Points on a hilly landscape, in no order, each with its height.
From any point a ball takes the steepest step (drop divided by distance) to one of its 6 nearest points. It stops when none of these is lower. Distance is the straight distance between rows; heights are no part of it.
Q_480: [ -6  -2 -11  11   1   5  18 -19 -13  42  29 -13   0  59   7 -10  -4   7
  -2   1  12]  height 4.08
Q_589: [-33  17  30  -9   6  -6 -29  12  -9   6  13  -5 -13  -7 -15  -6   5  -7
  10   7 -20]  height 2.52
Q_550: [ -1 -45  -5  51  -3  32  36  34   7 -12  37  -7 -11   7  16 -20   8  46
 -11 -22 -42]  height 3.78
Q_904: [  4  -9 -14  10   2  17  23 -17  -8  39  31 -13   9  58   3 -14   3  -5
   0  -4  14]  height 3.98
Q_786: [-23 -17 -26  60  -7  36  28  41  -4 -16   4 -16  10  23  -1  18  14  80
   2 -18   1]  height 3.65
Q_451: [ 31  -6  10  20  13   6   2 -18  10 -22  31 -16  -2 -23  25   1  17 -19
 -11  -7 -20]  height 7.12
Q_437: [  4  19 -15 -24 -37 -19  -3  -1   1  25 -26  20  30  -3 -39  -6  -6 -47
 -13  32 -12]  height 2.11
Q_64: [-13 -21 -12  20  14  17  60  11   3  37  10 -33  -3  62   9   0   0  44
  -6  -1  40]  height 4.05
Q_796: [ 17  -5  27 -23   3  -6 -36  -9   4 -41 -67  12 -12 -67   0   7 -41  -8
  27 -20  12]  height 0.37
Q_191: [ -4  30  25  -4 -19  -2 -19  20   3  29 -52  -2   0  -8 -39 -19 -18 -44
   2 -12 -23]  height 1.59
Q_324: [  1  13 -19 -12 -16  -8  -1 -29 -10  24  18   9  24  30 -15  -9   3 -34
 -11  31  -4]  height 1.91
Q_645: [  5  18  13 -16 -10  -6 -24  -6  -2   7  16   1   3 -12   0  -3   4 -28
  -6  20  -8]  height 2.96
Q_789: [ -1  17  -7 -11 -10  -8  -3 -24  -3  26  24   1  14  23  -9 -14   2  -9
  -7  21 -10]  height 1.90
Q_153: [ 10 -42  -7  38 -11  29  31   0   1  -2  37  -7   0   7  25 -18   4   1
 -17 -20 -28]  height 3.90
Q_390: [ 26 -27 -11  29 -14  21  33 -16  16   8  27 -14   8  14  17 -15   2 -20
 -27 -12  -1]  height 4.09
Q_873: [-13  -8  -7 -24  25 -17 -21 -19  16 -45 -42  56 -28 -42  10   0 -34 -15
  30 -20  59]  height 2.20
Q_108: [ -6 -42 -13  44   0  25  43  36   7   2  26  -5   1  18  16 -11   7  41
 -11 -15 -20]  height 3.76
Q_679: [ -1 -13  -3  27  17  11  10   1 -10   0  36  -6  -3  26  19  -4  21   1
 -10 -14 -24]  height 4.65
Q_479: [ 19   4 -29 -21  11 -10   6 -33  15 -45  -7  43 -11 -24  29  10  15  -8
  -9   3  53]  height 3.88
Q_587: [-24  21 -15  10  16  -4  16  11  -8   2   1 -47   0  46  -7  39  17  72
  12   3   1]  height 2.87
Q_385: [-26  14  19   5  10  -5 -23  14 -11  18  23 -13 -10  33 -13  -3  11  14
  -1   7  -9]  height 2.97
Q_20: [  8  -7  14 -38  14 -10 -20 -14   6 -42 -40  25 -18 -62   9   8 -18 -10
  18   0  39]  height 0.69
Q_908: [-27  24   0 -16  -2 -11  -2   1  -5  28  11 -13  -5  51  -9 -16  -1  15
  -2  12   8]  height 1.77
Q_852: [ 12  -1  27 -14  14  -4 -23  -4   7 -36 -21  -1 -11 -74   5  23 -17 -14
  20  -3  12]  height 0.53
Q_947: [ 13   4 -12 -37 -32 -23   3 -16  10   6 -46  33  15 -23 -28  14  -2 -34
  -1  33   2]  height 1.88
Q_63: [ 20  -7  37 -27 -10   1 -24   1  -1 -23 -61   6  -7 -51 -17   6 -37 -21
  20 -13  -3]  height 0.49
Q_770: [-30  14 -16  -6  18  -5  20   2  -7  14   4 -51  -6  47 -10  24   1  65
  12 -11   7]  height 0.68
Q_944: [ -2  17  37  -9 -13  -4 -26   9  -7   4 -17   8 -14 -39 -17  -1 -26 -27
  14   5 -25]  height 1.27
Q_457: [ -2 -27 -13  33   9  21  39   8  -6  28  17 -21   2  52  10   0  10  48
 -12 -14   9]  height 3.95
Q_87: [-17  28   9 -21 -15 -18 -14  11  -4  24  13   2   8  23 -16 -18  -7 -12
   1  22  -5]  height 1.52
Q_782: [-27   1 -30  46   6  26  27  33   1  -3   3 -44  12  31   1  38  13  75
  11 -19   7]  height 3.46
Q_732: [ -1  22  17 -16 -27   0 -26   7  -9  11 -31   4  -1 -27 -34 -21 -18 -43
   0   6 -16]  height 1.19
Q_542: [ 17  21  20  -4 -33  -6 -20   8   1  15 -61   9   4 -15 -41 -12 -18 -40
  -2 -19 -12]  height 1.35
Q_620: [ 10  15   5 -36 -26 -16 -19  -8  -1   4  -4   6  14 -25 -12  -1  -7 -35
   0  24   8]  height 1.55
Q_501: [ 16  -7  16 -31   2 -12 -18 -14  16 -28 -65  37 -10 -49 -15   4 -30  -9
  23  -6  28]  height 0.56
Q_360: [ 13  11   5 -13 -14  -9 -14 -12  -2  12  15   0  17 -10  -6  -2   0 -37
  -3  20  -3]  height 2.03
Q_261: [-31  13  33   8  12  -2 -27  33 -16  11  24  -2 -15   1  -4  -8  13   2
  17   8 -26]  height 3.20
Q_427: [ -4 -35 -10  57   6  23  17  39  -9 -11  23   1   7  23  14  -2  11  61
  -2 -31 -19]  height 3.71
Q_412: [-27  19 -10  -4  11  -2  12  -6  -8  29   2 -25  -8  64   3   4  -5  52
   5  11  21]  height 3.17
Q_562: [-14   0  -3  11   9   2  15  -9  -9  28  25 -14  -2  58   5  -3   8  20
  -1  -8  -4]  height 4.61
Q_212: [-16   3   1   9  19   6 -14   0 -15  18  40  -4  -9  25   9  -7  15  13
   4   4 -16]  height 5.07
Q_893: [-17 -22 -21  36   4  18  45  31  -1  15   6 -41   4  42   6  16   0  63
  -8 -16  18]  height 3.92
Q_804: [ 28  17  24  -8 -22   2 -15  -9 -10 -10 -87   1   1 -35 -38  -9 -13 -40
   3 -29 -19]  height 0.79
Q_120: [ -1  26   1 -17 -24  -8  -7   7   1  28 -30  13  18 -10 -41 -21 -15 -41
  -5  11 -13]  height 1.46
Q_148: [ 19   3   8 -12  22 -17 -25 -15   9 -36   2  -1  -9 -52  29  15   5 -12
   3   7  16]  height 1.39
Q_504: [ -2 -22  -9  37   6  24  32   2   1  19  28 -16   1  44  20 -16   8  12
 -14 -16  -4]  height 3.83
Q_291: [-45  25   6 -20  17 -16 -11  23  -7  17  -7 -23 -11  37 -11   7   6  43
   3   4  -2]  height 2.09
Q_337: [  0 -10 -10 -40  22 -19  -4 -15  11 -40 -42  63 -17 -45  12   1 -16 -26
  13  -1  56]  height 1.82
Q_960: [-12  -4  -5  36  23  17 -15  24 -17  -8  33   3 -13  23   9   5  33  37
   6 -15 -31]  height 3.54
Q_131: [-24   1  -7  32  17  12 -10  18 -21   2  13 -17  -1  32  -4  15  29  62
   8 -15  -9]  height 3.35
Q_918: [ -6 -49  -4  39 -16  24  50  45  20   3  28  -1   7  22  23 -24   1  32
 -10 -10 -10]  height 3.74
Q_65: [ 25   8   0 -14  11   0 -12 -25   9 -31  12  -4  -1 -35  30  14  15 -19
  -9  13   1]  height 4.41
Q_980: [ 20  -9  -5 -29 -20 -29  11 -14  12 -10 -88  34  10 -28 -38   4 -18 -29
   6  -7  -4]  height 1.37
Q_990: [  8  10  -2   7   1  10  -3 -29  -2  16  34 -10   5  33   4 -10   9 -12
  -5  11  -4]  height 4.07
Q_478: [  4  14  -2 -29 -37 -15   1  -4   1   8 -24  13  26 -22 -31   0 -13 -46
  -7  18  -8]  height 1.78
Q_387: [  7   2  11  15  12  -1 -16  -3 -10 -14  39  -6  -7 -17  24  12  27  -4
 -11   7 -27]  height 6.88
Q_36: [ 33 -36  -9  29 -21  18  30 -17  31  -3  25  -9   3  -8  34 -19   3 -16
 -30 -14 -14]  height 4.13
Q_938: [  2  -7 -32 -39  21 -32  -1 -19  24 -32 -32  64 -13 -22  15   5  -7 -26
   9   0  49]  height 3.07
Q_496: [  1   2   2  15  16   1 -13  -9 -11   5  35 -11  -2   4  20  -2  17 -11
  -3  -5 -24]  height 7.59
Q_809: [-18  -6  -7  32  17  13   4  11 -17   9  23 -16  -1  45   4  -3  21  37
   8  -9  -3]  height 3.79
Q_683: [-20   4   1  21  19   4 -19   8 -10   5  31  -6  -6  36   8  -4  16  37
   5  -1 -16]  height 3.93
Q_157: [-15  26  14 -18 -22  -8 -20  27  -2  26 -15  -3  -1   5 -32 -28 -11 -19
  -2  17 -12]  height 1.43
Q_534: [ -2 -42 -12  32 -10  29  60  38  17  32  30  -4   9  33  23 -32  -2  21
 -30  -2  12]  height 3.77
Q_280: [ -3   7  15   3   7  -5 -18  -6 -18  -2  35 -11  -9 -13   7   5   9  -9
   6   6 -19]  height 6.73
Q_295: [ 20  -2   3 -30  -7  -6 -22  -8  10 -23 -29  19   2 -57   1  12 -11 -19
   6  13  23]  height 0.84
Q_296: [ -8   5 -22  -9   4   8  23 -27  -6  50  22  -9  14  67  -8 -18 -11  11
  -7   8  23]  height 4.06
Q_326: [ 28   6  -4 -25   5 -13 -11 -23  10 -27   4   6  14 -38  10  16  10 -25
 -14  16  11]  height 2.76
Q_524: [ 10   7  26 -24 -17  -8 -16  -3  -6   5 -52   7  10 -47 -31   2 -27 -35
  10   5  -4]  height 0.78
Q_278: [-23  27  21 -12  -8  -8 -17  20 -16  29  12   2  -9  14 -11 -19  -2 -10
   2  14 -14]  height 1.65
Q_76: [ 22   9  -3 -32 -24 -18  -5 -19  11  -5 -15  23  12 -30 -15   9  -2 -30
   2  27  12]  height 1.30
Q_800: [  5 -41  -2  35 -10  23  47  30  22  16  37 -11   5  22  18 -31   3  16
 -24 -12 -13]  height 3.75
Q_993: [-32  36  40 -10 -11 -15 -11  32  -8  30 -28  -9 -15  15 -38 -28 -22  -9
   6 -13 -17]  height 1.51
Q_289: [ 14   9  22   2  22  -1 -23   2 -10 -35  20 -13  -5 -41  14  12  17 -18
  -2   4 -17]  height 4.33
Q_612: [ 36  -8 -30 -11  -8   8   9 -54  16 -21  12   0   8 -20  18   8  15 -23
 -23   3  13]  height 3.62
Q_471: [-22  -7 -37 -25  33 -34   1 -14   6 -31 -30  85 -14 -24  19  -7 -27 -36
  26  -3  54]  height 3.52
Q_304: [ 20 -12  -2  17   6  10  -7 -17   1   4  36  -7   5  11  17  -2  11 -10
  -1  -2 -25]  height 7.84
Q_797: [ 23   5   1 -36 -19 -20 -15 -15  12 -16 -38  27   4 -47 -14  13  -8 -24
   4  17  18]  height 1.02
Q_642: [ 19  14 -20 -15 -22 -10  -7 -38   7   6  10  10  18   0  -6   0   9 -33
 -12  25   3]  height 1.80
Q_884: [-16 -24 -12  52   2  32  26  35  -1   7  17 -16  -4  46   3   2  15  51
 -10 -23 -13]  height 3.80
Q_885: [-22  -4 -15  32  23   9  28   9 -11  16   5 -30   1  55   8  20  14  65
   0 -16  10]  height 3.84
Q_167: [-19  20 -22  11  12   9  31   9  -4  -2  -6 -59   6  42  -3  50 -11  69
  13 -13  10]  height 3.68
Q_905: [ 11  -5 -13 -48  -3 -28  -6 -14  18 -18 -53  54   2 -29  -5  20 -15 -28
  15   9  29]  height 1.45
Q_411: [ 22   8  -6 -28 -11 -11 -17 -14   3 -16   7   4  10 -39   6  15   3 -26
  -2  22   2]  height 2.12
Q_998: [ -7   1  13  25  21  12 -25  10 -15 -32  32  -2  -4  -7  14   6  40   5
  -1 -12 -37]  height 3.82
Q_460: [ 41  -8 -11  10   3  11  16 -26   9 -28  28 -13   5 -24  34  -4  14 -15
 -25  -9  -6]  height 6.01
Q_22: [ -6  10  32  -2   2  -5 -33  15  -6  -7   9  -5  -5 -42  -6  15  -4 -16
  21   2 -29]  height 2.23
Q_310: [ 14  -1  23 -26   0  -8 -22   0  -1 -25 -36  -2 -15 -56   2  14 -22 -18
   9   5   5]  height 0.60
Q_258: [ 10  -4   6 -31  25 -24 -26 -12   7 -45 -18  22 -20 -60  21  10  -4 -11
   8   2  49]  height 0.72

Two balls start at each pair of points below. Name the first point that both come to, or write none.
Q_120, Q_908: Q_732
Q_108, Q_387: Q_960
Q_478, Q_789: Q_732

For each start below, name the point where the ball stops.
Q_457: Q_770
Q_612: Q_796
Q_550: Q_770
Q_191: Q_796
